Each row is a point on a landscape with many valleys, with its height.
A ball rolls from a point to the lowest of its 5 nearest points, and stops where none of them is lower. Distance is the straight distance between rows; heights are no part of it.
k258: [-17,-28,4,-17,-33,9,28,8,-19,11,8,-1,-31,-29,46,1,5,0,-42,-21]  h=2.11
k631: [47,-9,11,30,-12,7,4,15,-19,-31,-15,-10,15,21,-24,-50,-17,-38,3,16]  h=4.01
k575: [-30,-1,26,-26,-57,-14,60,-19,59,30,35,8,20,-14,33,30,11,49,-2,29]  h=2.02
k915: [52,-11,-21,-7,-12,-12,-5,51,-17,-6,-48,0,4,25,8,-24,6,-15,-13,-3]  h=2.85
k994: [37,39,-7,88,35,-4,-68,-18,-46,-45,31,-36,47,27,-46,-43,-39,-10,61,25]  h=3.71
k826: [2,-23,-7,-41,-7,-16,33,-23,-3,9,6,-35,32,-6,55,26,5,21,-54,-32]  h=2.07
k735: [12,24,6,23,-1,49,-76,34,-89,-19,56,-47,42,49,-60,15,-24,-17,46,5]  h=4.67
k816: [35,0,-18,39,59,-22,-27,-14,-22,13,-35,33,29,30,-32,0,0,-56,-27,3]  h=4.86
k801: [28,25,-29,-32,25,-15,-1,70,33,22,-58,14,-43,48,-56,6,-21,-40,33,12]  h=4.78
k9: [-2,0,24,-5,-26,66,-1,13,19,-17,-33,19,-49,34,-50,-6,35,-39,44,18]  h=1.95
k678: [7,-22,36,-22,-41,29,51,-6,35,-2,-14,-4,-53,-53,29,7,13,39,13,41]  h=1.88
k266: [15,-13,38,-18,23,-2,28,2,59,8,-34,23,-32,57,-37,-7,31,-10,58,53]  h=4.12
k642: [1,14,-3,-25,-16,-5,79,-14,53,-15,-7,-7,36,5,39,3,2,47,1,52]  h=3.67
k965: [-29,-35,2,-12,-52,39,73,5,-9,8,44,-9,8,-46,35,43,22,45,-4,17]  h=2.98
k895: [5,-15,29,15,16,16,-22,-1,54,0,-7,35,-52,23,-28,-24,29,-41,26,1]  h=2.71
k16: [-7,-16,41,-8,-17,-6,41,8,50,-11,-20,27,-58,3,-21,-15,12,15,1,16]  h=3.99
k568: [-24,-5,4,14,54,10,9,-8,-42,-32,7,17,19,-3,22,-24,-13,49,51,-44]  h=2.21
k251: [3,3,16,36,17,8,13,2,-2,-5,-6,-22,-4,4,11,-18,26,23,-51,-3]  h=2.00
k571: [-17,-22,8,-55,-65,46,73,-2,0,51,17,10,5,-43,30,102,15,59,-13,26]  h=2.67
k762: [-29,-29,14,-27,-15,16,34,11,-36,-6,14,-15,-1,-1,40,12,48,27,-9,-24]  h=2.91
k790: [-18,-1,2,16,31,14,32,-31,-66,0,17,-6,73,4,33,8,3,-4,-15,-83]  h=2.19
k821: [-14,-9,25,-7,13,26,2,18,37,-27,6,-16,-54,-6,-45,-36,-11,4,18,20]  h=4.19
k255: [10,16,-21,16,15,3,-55,41,-81,0,-11,23,12,20,-44,-19,-6,-77,2,2]  h=3.39
k37: [-30,4,-36,-50,-47,50,43,-1,40,23,17,-44,-7,-59,34,33,-7,47,-20,13]  h=2.61
k77: [-29,1,12,-48,-32,31,43,-37,7,16,30,49,52,-24,20,50,43,36,-4,-15]  h=1.89
k979: [39,15,-8,62,26,-18,-20,-4,-63,-5,-20,-8,27,30,-18,-31,21,-15,-20,-3]  h=2.03
k910: [12,25,-11,59,10,5,-59,-18,-64,5,13,-7,57,24,-48,-9,-13,-59,38,53]  h=3.35
k103: [5,5,-16,15,-1,-51,13,-10,66,-9,-16,-17,-37,-5,-5,-39,-7,-2,-38,3]  h=9.40
k206: [-21,22,-40,46,37,11,-101,3,-58,-8,41,-6,33,31,-76,-24,-37,9,73,-15]  h=5.73
k410: [-10,-20,43,-26,-12,1,22,29,-20,26,-28,18,-14,-10,20,15,12,-40,-45,-19]  h=6.77
k179: [-2,-4,-22,-5,-31,-26,-16,63,-3,-33,-19,-13,-21,4,-13,-15,-15,-16,-40,25]  h=3.26
k448: [-12,-6,54,-22,-9,-5,69,-8,22,-5,-19,27,-9,-3,35,60,28,16,7,25]  h=2.23
k354: [-9,35,-22,-66,-42,2,69,-12,90,30,3,27,116,-14,55,12,12,51,-13,53]  h=4.44
k160: [-36,29,-51,34,39,18,-61,-1,-50,0,70,-7,25,7,-99,2,-49,-21,56,5]  h=5.48
k588: [6,6,3,-62,-56,9,65,21,53,18,-10,17,-6,-36,35,40,4,25,27,36]  h=3.33
k670: [-26,43,-14,-32,22,-61,4,-1,67,28,4,11,19,12,10,25,-29,20,-23,-30]  h=6.11
k45: [37,9,48,-24,-17,51,-1,20,9,-44,-25,-4,-59,48,-33,-15,8,-12,48,25]  h=4.46
k794: [4,-34,30,-28,-15,2,-5,31,63,31,-35,8,-82,6,-27,6,7,-11,35,33]  h=4.13
k368: [-3,4,-8,-60,-32,-36,-8,42,41,30,-27,-12,-45,-15,31,15,-20,5,-28,13]  h=4.95
k224: [-21,-49,23,-30,-30,0,84,1,20,53,-31,19,-17,26,29,49,22,27,16,41]  h=1.46
k489: [-18,9,-20,-3,-20,-41,-23,-7,27,4,-6,-3,23,4,21,4,1,-16,-64,-19]  h=3.59
k470: [-21,64,-28,-72,-19,-46,60,-2,74,-3,8,12,55,12,50,50,0,42,42,-3]  h=6.14
k367: [-2,-4,10,32,43,49,-49,20,-68,-37,-10,21,20,38,-16,5,-9,13,40,-51]  h=2.25
k110: [5,-6,19,-37,-20,4,51,16,9,21,-41,2,3,-9,48,56,10,41,5,23]  h=3.38
k788: [-27,11,-15,-45,-65,-8,26,-22,95,42,42,12,3,-29,45,31,6,54,-18,31]  h=3.24
k941: [14,29,-18,-48,-32,-36,55,30,58,10,-14,-20,21,23,78,43,-22,36,9,36]  h=5.38
k771: [41,11,28,-9,9,-19,42,-22,59,-17,-21,-2,-25,45,-33,-6,19,0,22,11]  h=4.16
k503: [-3,-9,25,-48,-28,-2,44,3,44,26,-25,23,6,-13,56,37,27,19,-8,17]  h=2.72
k232: [-26,13,-14,31,37,-20,5,-43,15,-12,44,8,-13,0,-13,-6,-4,14,-25,-39]  h=3.41
k2: [31,9,-2,1,-3,-26,-14,69,30,-23,-32,1,-22,63,-13,-38,-10,-27,7,56]  h=4.49
k518: [-36,-4,-30,37,29,8,-58,-3,-59,-37,59,3,13,-2,-46,-23,-50,12,-13,-28]  h=4.51
k681: [-63,-28,-8,-15,28,-13,6,-60,14,22,5,25,5,-20,52,29,34,8,-58,-47]  h=9.17
k443: [11,13,17,-57,-28,-39,25,81,45,7,-34,10,-53,11,-1,6,-8,9,45,34]  h=3.32
k770: [-9,-14,22,30,36,57,-74,-6,-59,-9,-22,2,-28,1,-49,16,-17,-34,49,-42]  h=4.66
k338: [-10,20,-20,54,5,6,-37,2,-41,8,41,-4,11,-8,-86,-32,-36,-50,21,28]  h=4.39
k181: [-25,-18,-8,50,61,14,-96,-66,-54,38,23,28,-6,-3,-72,-2,-21,-68,36,-42]  h=6.32
k668: [-40,1,0,-63,5,-6,20,-31,-3,25,-20,31,55,19,62,44,23,36,-30,28]  h=3.47
k833: [31,39,-31,28,48,-78,-12,12,48,36,-44,19,-26,22,-61,-37,-22,-24,55,23]  h=8.54
k313: [-3,-38,32,-23,-19,35,37,-1,10,13,-17,17,-92,-63,2,14,5,28,8,30]  h=2.20
k629: [6,29,9,63,61,6,-64,-23,-16,-36,24,11,-15,15,-56,-32,-12,-13,61,-45]  h=1.69
k894: [10,-2,3,-8,-5,24,-41,31,27,11,-28,16,-51,59,-59,-20,-16,-48,30,31]  h=2.95
k22: [-43,-6,33,-58,-34,-13,50,-3,51,68,-12,21,-46,3,40,60,-3,29,1,11]  h=1.21
k550: [37,19,-20,74,48,-14,10,-19,-14,-43,20,4,33,-12,-8,-61,-25,7,10,-31]  h=2.18
k795: [-20,-29,-25,-45,-13,47,33,38,-49,-18,28,-32,-9,-26,74,-5,-19,25,-21,-42]  h=3.77
k417: [-15,-31,18,-11,-37,-6,36,-13,56,31,-6,2,-56,-35,15,39,17,43,-24,41]  h=1.49
k834: [11,0,1,-22,-55,-39,32,27,65,-9,-37,-24,-56,-25,46,5,-38,37,4,23]  h=4.89
k42: [16,0,-39,31,21,-36,-45,-8,-8,37,-3,-5,23,8,-19,4,-6,-39,-68,-29]  h=4.80
k312: [2,19,-15,8,-18,37,-98,27,-54,-8,25,-17,44,47,-78,-25,-34,-58,32,25]  h=4.15
k842: [31,12,-33,29,19,-17,-29,-31,6,34,10,-33,17,-24,-36,-30,-22,-16,-41,2]  h=2.99
k495: [-2,15,-20,53,50,2,-95,-53,-79,7,60,7,52,34,-35,-1,-38,-19,101,-21]  h=5.87
k751: [34,7,-27,29,-1,-1,-47,33,-42,-23,3,-10,1,33,-60,-21,19,-46,0,21]  h=4.09
k108: [-24,16,-5,-7,-23,-33,-14,-12,45,-5,14,-29,30,-25,21,-20,-14,9,-81,-35]  h=2.41
k552: [-6,-7,-6,40,63,9,18,-41,-48,12,11,12,59,17,34,25,30,-12,-44,-62]  h=2.84
k25: [-6,31,-5,46,15,4,-61,9,-56,-9,52,-30,38,30,-84,-37,-44,-38,26,57]  h=3.58
k208: [11,-22,29,8,11,-24,-51,-7,7,4,-23,20,-56,41,-26,-11,12,-38,3,-8]  h=3.61
k508: [13,3,12,15,15,-15,-45,-17,1,8,-14,31,-10,19,-45,-25,6,-51,-25,11]  h=1.96
k74: [29,19,7,57,14,14,-42,-12,-60,0,7,-7,10,35,-40,-20,6,-61,37,-9]  h=2.97
k12: [11,-16,16,-4,12,21,-41,43,-20,-3,-33,33,-20,26,-23,6,42,-46,11,-5]  h=5.77
k916: [-16,-18,11,5,-3,27,-10,15,-43,-26,13,-19,-28,-31,-6,-22,-18,43,3,-33]  h=2.51
k451: [-35,3,14,-34,-36,8,47,-20,30,7,25,-21,68,-53,67,25,13,50,-17,19]  h=2.42
k602: [-28,-19,-3,-56,-63,34,53,7,-11,31,-1,-12,2,-75,49,62,-2,60,-15,-3]  h=1.94
k911: [9,1,-21,42,27,-7,-8,-21,-49,8,4,-30,14,-6,-1,-23,21,14,-35,-42]  h=1.93
k822: [-13,-5,18,21,10,38,-57,-7,-33,-34,1,-13,-24,24,-67,-20,-37,-32,9,12]  h=6.06
k474: [-17,-30,26,35,46,-26,5,-44,16,3,3,25,-10,10,-9,-3,23,-23,-52,-35]  h=4.58
k889: [23,28,11,1,-14,31,-61,39,8,-27,1,-31,2,29,-86,-44,-31,-38,4,39]  h=4.76
k320: [6,26,-7,45,19,38,-69,13,-94,-17,2,0,40,33,-34,-11,7,-74,25,-27]  h=0.63
k931: [-9,-8,-3,-36,-38,-5,-13,4,13,-20,13,-28,0,-41,53,-4,-7,13,-49,0]  h=1.77
k883: [3,8,9,-6,-33,16,49,14,-23,-8,3,-32,-25,-18,21,-31,8,21,-27,-13]  h=2.73
k573: [-1,-43,-37,20,1,-22,-31,-11,-42,8,-7,-1,31,4,20,11,-1,-10,-102,-50]  h=1.92
k364: [47,-3,25,-27,-34,33,52,37,-4,-28,-45,-29,-36,-8,-3,-37,-5,14,7,83]  h=6.20
k485: [-15,-49,31,-13,13,8,32,7,-24,11,-22,15,-7,-2,36,41,31,0,-27,9]  h=2.89
k734: [10,13,31,-9,9,-18,-26,25,75,6,-7,9,-64,43,-67,-16,-23,-13,-2,35]  h=4.29
k106: [43,12,10,-14,-41,-6,37,9,38,-11,-34,-4,-31,-21,42,-16,13,12,-22,47]  h=3.54
k330: [8,29,-30,-66,-68,-1,10,11,33,17,-13,-40,-5,-56,72,21,-34,42,-24,22]  h=3.25
k658: [37,-1,-3,22,-11,7,-58,28,-38,-6,-11,-7,9,47,-52,-22,13,-35,13,-3]  h=3.78
k914: [-23,0,-32,74,65,0,-83,-4,-36,-3,17,35,-13,0,-50,-41,-53,12,19,-63]  h=3.40
k190: [-1,-28,47,23,-5,0,56,-36,34,14,13,15,-58,-37,24,17,32,32,33,14]  h=2.37
k840: [38,45,14,-23,-6,-23,23,26,44,-14,-41,9,-50,44,-41,0,-2,-15,29,37]  h=5.16
k567: [-3,-2,10,-40,-84,2,78,19,-11,35,6,-14,-12,-26,55,18,9,34,-13,14]  h=4.48
k733: [-23,-15,-46,-77,-71,3,39,-21,58,72,-5,-1,-48,-51,58,96,-18,32,2,16]  h=0.88
k582: [13,-39,2,-2,26,16,-23,11,-70,-9,-15,7,28,10,30,4,36,-11,-42,-46]  h=4.87
k967: [33,11,-3,12,-8,-8,-65,25,-54,20,-2,18,68,54,-37,-31,-15,-66,5,14]  h=4.00
k851: [1,0,-34,49,26,-36,-5,-37,-16,11,22,-22,41,-37,20,-37,4,-20,-71,-38]  h=2.16
k64: [21,-3,-29,-2,8,-13,-23,53,-74,-40,13,-51,17,4,22,-17,-36,24,-57,-56]  h=1.61
k269: [0,-9,21,29,32,14,17,-44,23,-32,7,-10,-25,5,-20,-30,18,-9,34,13]  h=1.97
k66: [19,12,-1,49,27,-2,-87,-42,-58,16,29,-20,64,-13,-59,-41,-45,-67,47,58]  h=3.98
k40: [26,2,31,-24,-6,9,-14,30,39,-6,-29,-7,-45,9,-56,-20,-14,-4,21,44]  h=5.34
k271: [10,-26,15,-25,8,-29,32,-11,24,-2,-27,13,22,33,28,26,32,-5,-28,13]  h=2.52
k433: [40,29,7,-13,-21,-4,0,32,26,-24,-54,21,-33,52,4,-21,3,-24,30,28]  h=5.37
k128: [32,4,-40,11,-6,-42,-37,5,-67,39,-9,8,37,20,-18,-20,-18,-59,-50,24]  h=2.29
k526: [-28,8,-17,15,17,40,-57,11,-23,-25,45,-30,-17,20,-84,-27,0,-26,20,5]  h=5.46
k458: [4,13,16,22,1,-20,-3,6,-40,-38,20,-19,19,-5,-16,-43,-6,-6,-40,-36]  h=1.82
k26: [32,17,-22,-4,11,-31,-31,22,29,3,-16,22,-45,39,-26,-25,-22,-40,-7,9]  h=5.91
k93: [-31,-15,5,20,65,-12,-2,-17,-20,-10,29,17,-18,-5,9,-18,24,33,20,-58]  h=2.56
k72: [4,7,11,32,18,18,-36,6,34,-54,0,-9,-34,26,-67,-50,21,-16,12,-1]  h=5.25
k901: [17,3,-2,-5,13,-49,5,18,24,11,-47,20,-18,46,4,19,26,-41,-11,6]  h=3.19
k307: [13,9,42,34,16,63,-36,42,-14,-20,29,-38,-1,21,-78,-45,-25,-10,23,15]  h=4.64
k167: [-28,-43,1,-45,-15,6,6,12,-25,1,4,-8,-8,-21,28,27,31,11,-43,-37]  h=3.08
k246: [-22,-28,-15,-26,-45,2,59,-6,14,38,18,1,-26,-62,26,47,7,50,-20,6]  h=1.60
k775: [-5,16,-33,-78,-20,-27,35,25,54,36,-20,10,18,-16,57,84,-1,26,20,33]  h=4.05
k906: [21,5,9,23,-28,0,35,38,-78,-47,18,-24,31,-9,31,-17,-7,10,-31,-52]  h=1.71
k804: [1,-1,22,-1,-7,6,-14,10,27,24,-35,43,-54,29,-21,-21,13,-31,20,12]  h=3.09
k357: [34,19,-52,53,60,-21,-65,-11,-2,1,20,-9,19,-14,-68,-57,-40,-24,-15,37]  h=2.93
k632: [40,19,9,10,10,31,-14,18,-20,-44,-10,-5,11,36,-39,-45,25,-25,42,-6]  h=3.34
k607: [-18,14,-19,-7,-19,-6,12,-10,-19,7,7,-12,78,-2,77,0,-6,27,-68,-38]  h=1.98
k51: [-9,0,-22,32,-13,-41,-39,28,30,-31,5,14,-19,-2,-62,-41,-18,-27,-7,20]  h=5.49
k24: [-20,-44,-20,-18,-13,4,-5,15,-60,11,7,9,-38,-22,38,35,1,25,-20,-54]  h=3.31
k314: [5,41,0,54,15,8,-94,-21,-12,44,3,23,-8,-10,-63,-16,-20,-53,33,24]  h=1.07
k963: [15,11,-20,-74,-48,-28,44,26,16,-11,-14,-14,22,22,59,29,-2,-4,-39,3]  h=4.14
k362: [52,16,12,19,0,14,-48,13,-14,-2,-24,7,24,50,-55,-24,-15,-42,17,43]  h=4.45
k228: [-18,-10,31,27,2,27,48,-17,17,-13,12,5,-38,-39,3,-27,0,34,33,5]  h=1.26
k884: [-18,12,-47,38,-4,16,-86,22,-70,-9,21,-6,26,25,-95,-38,-36,-64,29,41]  h=3.74
k104: [-22,-14,2,20,21,-6,-22,0,-31,13,11,33,3,1,-17,-2,8,-22,-34,-64]  h=7.74
k460: [-42,-11,-15,-11,3,-9,25,-42,24,-2,27,-2,54,-35,41,19,13,35,-59,-55]  h=2.54
k420: [16,7,31,16,-2,1,-52,-13,12,-9,-18,7,-26,24,-56,13,7,-56,31,7]  h=1.72
k188: [-58,4,-1,-40,-25,-9,51,-31,68,40,-3,54,26,-10,18,53,17,28,4,8]  h=1.57
k904: [-19,29,-8,-26,-48,-12,33,-12,20,-4,22,-26,40,-22,80,-9,-5,26,-52,0]  h=1.90
k698: [1,2,4,50,24,18,-55,-33,-32,3,32,4,-17,28,-69,11,28,-76,34,7]  h=3.56
k465: [8,-24,42,-28,-29,63,101,-1,1,15,8,-15,-48,-50,-4,4,-13,44,31,16]  h=2.96
k502: [29,20,-34,-28,-8,-54,24,4,64,-16,-55,-25,30,20,27,10,-12,7,8,33]  h=4.74
k862: [14,-13,44,-6,-9,20,34,17,15,-36,-20,-17,-26,-5,-12,-10,31,2,22,29]  h=4.81
k192: [43,16,-12,19,-3,-14,48,2,69,-6,-35,-2,9,49,-8,-32,-3,-6,31,16]  h=4.52
k625: [-3,-24,40,-6,-2,59,-27,31,-18,-29,2,5,-63,44,-52,-36,-20,-10,15,8]  h=5.39
k975: [-38,-10,6,-44,19,8,25,-36,-36,-1,35,-16,-17,-42,38,21,-4,27,-39,-50]  h=3.73
k391: [1,19,-16,-14,38,-67,11,-11,60,34,-23,8,-15,18,9,14,-5,8,1,5]  h=5.29
k954: [58,20,1,61,11,4,-38,-51,-12,11,-24,-23,70,13,-40,-13,-12,-59,25,66]  h=3.87
k886: [-11,14,-10,-51,-41,-44,28,-11,107,28,13,-1,28,-25,69,11,9,39,-14,22]  h=4.08
k114: [-51,-23,-8,-35,-40,23,21,-7,38,-2,-6,2,-10,-45,72,53,18,24,-31,19]  h=1.75
k908: [2,-17,48,-11,-4,87,-9,10,14,-11,-21,13,-58,-11,-55,-18,-15,17,59,33]  h=4.61
k277: [6,-24,9,-41,-36,19,68,18,4,7,-37,27,5,-15,21,-3,-8,2,7,42]  h=3.15
k133: [11,-4,61,9,2,26,9,-28,30,-3,-33,27,-34,17,8,-6,40,-14,30,42]  h=3.72
k499: [20,19,11,41,10,31,-59,-15,-31,-24,11,6,18,19,-56,4,11,-58,42,-4]  h=2.79
k739: [-7,22,-31,-53,-40,-80,25,26,85,8,-2,-26,-22,0,49,37,-12,20,-10,24]  h=4.71
k897: [13,19,-31,65,32,-5,-37,18,-58,-33,14,-13,27,18,-39,-4,-26,2,54,-62]  h=1.32
k185: [-20,-12,-1,-15,-4,-30,25,-71,9,45,-17,-4,64,0,49,33,35,10,-42,-33]  h=2.65
k423: [8,-50,25,4,-39,30,50,7,-15,11,-25,2,-35,6,3,2,13,-1,38,42]  h=3.30
k583: [34,-6,5,38,0,36,13,2,-12,-48,-2,-8,-57,-25,-2,-37,23,21,0,-32]  h=3.10
k55: [-30,55,-46,-88,-25,-33,31,10,93,12,25,-8,46,-30,51,44,3,26,37,1]  h=5.94
k548: [8,27,5,-25,23,-58,43,22,63,6,-1,23,-24,36,27,16,-6,19,21,11]  h=5.62
k149: [16,-20,-10,-35,-40,-2,-7,30,-36,-3,-25,1,31,4,56,10,18,-1,-72,-5]  h=4.02
k390: [37,13,-2,50,63,4,-14,-50,-35,7,-15,-22,33,14,2,-25,17,-10,-21,-42]  h=2.10
k558: [-35,-25,-12,29,17,-1,-33,5,-47,5,21,29,-26,-22,16,7,-42,34,29,-72]  h=2.94
k749: [-69,-4,-30,7,5,-4,-19,-12,-11,-18,52,-23,-13,-45,39,26,9,24,-43,-73]  h=4.59
k220: [-6,25,-19,36,24,-32,-95,-42,-73,45,5,-28,47,-32,-58,-26,-32,-51,15,65]  h=4.63
k708: [-70,-17,-3,9,23,-13,20,-31,-30,-5,35,-20,-4,-49,35,1,-7,39,2,-52]  h=3.18
k659: [49,21,-18,26,36,-44,-38,-14,47,21,-38,5,-5,14,-34,-40,-41,-41,2,30]  h=5.92
k663: [-32,-35,2,-10,5,19,14,-2,-39,-35,35,-10,-4,-39,60,11,-8,72,-19,-48]  h=3.60
k551: [29,9,40,-38,-19,40,13,13,33,-5,-54,24,-51,33,-28,2,38,-9,84,39]  h=3.94
k95: [-21,20,-32,4,-27,-9,25,8,7,-22,50,-38,33,-28,53,17,2,36,-61,-34]  h=1.83
k535: [-19,-10,38,17,39,61,-42,-27,-3,-8,16,16,-62,10,-53,-3,4,-21,44,-20]  h=2.09
k137: [-20,-13,-20,-17,-2,-9,12,45,-61,-10,33,2,-3,-43,56,29,-23,63,-18,-69]  h=3.70
k511: [-55,21,-15,-49,-32,-18,10,-35,66,0,4,24,44,-38,72,14,25,28,-41,3]  h=2.24
k777: [46,18,0,34,9,-40,3,-17,10,0,0,-15,29,11,-5,-18,-2,-23,-41,-16]  h=2.45
k3: [-8,0,8,30,1,2,25,10,-38,-23,25,-5,-6,-32,4,-9,17,30,19,-24]  h=1.99
k528: [-34,-22,46,-21,-12,24,77,-7,3,9,6,10,9,-1,29,32,20,19,-11,5]  h=2.86
k799: [15,-15,20,-34,-47,14,25,34,11,6,-33,0,-44,-21,2,-13,-10,7,19,32]  h=2.50
k934: [5,20,4,-40,-2,-23,50,-42,59,21,-28,10,46,9,67,11,7,24,-25,18]  h=2.49
k507: [7,21,-26,-32,17,-71,-5,30,54,21,-3,-1,-22,34,7,-2,-27,-18,-14,-3]  h=4.70
k159: [-9,-25,-33,24,3,-4,-31,53,-74,-38,27,-35,20,-13,-2,-15,-24,-8,-24,-53]  h=1.43
k187: [-1,1,-34,-4,-18,14,-12,26,-32,-24,18,-23,19,-33,39,-12,-7,2,-39,-51]  h=1.64
k769: [58,-7,-2,12,3,-28,7,1,-4,-26,-16,-9,-22,4,14,-8,-10,-16,-26,-5]  h=2.70
k275: [-24,-14,-41,17,37,5,-41,13,-32,-19,25,-1,-30,-23,-11,11,-7,7,-43,-75]  h=4.10
k134: [-40,22,-42,-37,-37,-26,9,14,78,-12,-10,-30,-6,-52,57,-4,-13,43,-6,34]  h=4.04
k230: [-8,32,-18,-64,-50,-6,48,2,56,23,-3,-21,86,-51,83,8,-3,40,-21,46]  h=3.28
k125: [-4,-26,28,53,57,-18,13,-25,-19,12,-7,4,16,10,-24,13,26,-10,12,-30]  h=2.74
k565: [17,-36,-11,-1,28,25,4,6,-62,-2,0,10,-16,-4,1,1,14,5,-4,-51]  h=4.11
k940: [42,23,-41,75,34,-13,-26,4,-59,-8,17,1,35,-8,-22,-43,-11,-15,2,4]  h=2.08
k847: [48,13,19,50,47,-22,-10,-44,-14,-6,-4,-1,25,9,-37,-28,34,-35,14,8]  h=2.17
k993: [40,6,-38,49,12,15,-52,-8,-73,-24,9,-12,32,8,-23,-4,1,-33,-5,-32]  h=2.12
k937: [-27,-35,18,-23,8,-23,26,-25,50,34,-40,13,-60,-14,30,9,8,-11,-6,19]  h=1.52
k243: [11,-9,-5,34,33,29,-29,52,-65,-43,27,-20,9,7,-37,-43,-17,10,22,-22]  h=1.08
k902: [-37,-14,-10,-60,-38,6,50,-16,27,69,-19,9,0,-5,65,80,-15,28,-2,35]  h=1.06
k560: [24,-35,-18,3,8,6,-2,37,-62,-7,5,-28,24,2,10,10,14,-43,-21,-44]  h=2.01
k247: [17,-16,-11,6,11,-42,-3,1,13,16,-27,25,-7,36,-3,-7,4,-35,-42,-1]  h=4.50
k376: [-55,-10,4,1,14,25,61,-27,-2,2,57,15,28,-40,48,56,2,86,23,-12]  h=4.53
k144: [-4,3,47,55,37,36,6,-51,7,-26,-13,17,-15,2,-13,-19,6,-6,47,-10]  h=2.48
k942: [7,3,15,-14,15,-43,24,-35,23,-3,-20,3,56,22,39,19,26,3,-38,-33]  h=2.27
k387: [-4,-36,23,9,4,31,-38,33,-45,-22,-7,4,-18,-9,-6,-21,12,-26,-15,-26]  h=3.64
k30: [-40,-18,11,-28,-31,10,71,-46,28,34,45,21,42,-50,25,15,36,49,0,19]  h=2.36
k812: [-32,17,-10,42,22,-2,-15,-38,-45,-14,25,-6,51,6,46,-24,-26,39,-17,-54]  h=1.73
k35: [-34,9,0,-66,7,-33,56,-21,84,46,6,25,-22,-8,40,62,21,27,2,28]  h=1.33
k647: [16,-19,42,-15,3,8,30,1,62,-2,-16,28,-56,32,-41,-16,22,-25,47,23]  h=3.44
k408: [50,-4,-19,50,51,-35,-56,-40,-58,40,-16,3,45,-20,-39,7,2,-46,-8,20]  h=6.19
k633: [20,4,14,-32,22,-3,-4,20,43,4,-40,24,-54,36,-33,26,-1,-36,64,19]  h=3.80
k581: [-12,28,-48,24,-5,-12,-32,-18,-8,-30,35,-32,100,-30,31,-12,-10,24,-81,-45]  h=2.58
k807: [-27,5,-13,30,62,-16,-11,-39,-43,-12,38,12,41,-2,38,7,7,20,-34,-58]  h=0.71
k378: [42,24,-13,69,55,12,-88,-70,-56,10,13,9,46,-19,-37,-21,6,-57,56,21]  h=5.02
k297: [-4,-18,38,29,-4,19,51,-15,11,-22,-10,16,-25,-12,17,23,54,51,58,42]  h=4.47
k498: [6,0,1,-7,-28,2,44,9,34,-6,-6,-10,-20,-31,28,-3,12,22,-15,9]  h=2.63
k467: [-36,-18,3,-53,-60,11,33,-14,-4,35,2,16,0,-38,82,49,8,30,-22,6]  h=1.70
k152: [30,21,33,29,14,19,-20,9,-28,-36,-11,-16,-11,30,-42,-20,9,-8,34,9]  h=3.37
k721: [-37,-11,-7,-45,-27,-10,34,-9,38,30,1,5,-52,-52,48,27,-13,18,-18,33]  h=1.35
k999: [20,17,3,5,3,17,-15,40,-13,-51,15,-32,-11,6,-50,-29,-16,-7,25,17]  h=2.04
k912: [-19,3,-9,-45,-70,35,61,-12,63,34,23,27,38,-33,38,59,21,42,-12,44]  h=3.00
k972: [-24,-26,3,27,56,11,-14,-8,-11,-31,32,7,-31,-10,-34,-34,-15,30,24,-44]  h=2.68
k924: [-16,-40,17,-34,-14,11,17,40,6,18,-27,13,-55,-22,13,13,5,24,9,1]  h=2.38
k99: [29,5,-22,-1,-6,-28,26,-21,27,-14,16,-9,28,15,22,-11,28,14,-53,-17]  h=2.26
k33: [-11,-10,16,43,49,21,-75,-19,-55,7,21,27,-20,34,-42,-3,-15,-13,46,-39]  h=2.62
k648: [33,13,7,29,28,-16,27,-12,11,-48,-5,-32,4,3,4,-46,12,19,8,-17]  h=2.92
k661: [-7,20,24,24,31,41,-50,14,-42,-34,19,4,2,27,-22,-12,-20,-6,53,-37]  h=1.91

For each start below, name the point where the ball stops.
k934 -> k243
k940 -> k243
k769 -> k243
k550 -> k243
k840 -> k420

Call two points neighbours if one is among the 5 nearest of the other. Go from one point of each pair to the other, from neighbour to neighbour, staying as low as possible. Name the highest point that can't be avoided.
k228 / k535 -> k144
k320 / k243 -> k993
k243 / k807 -> k911
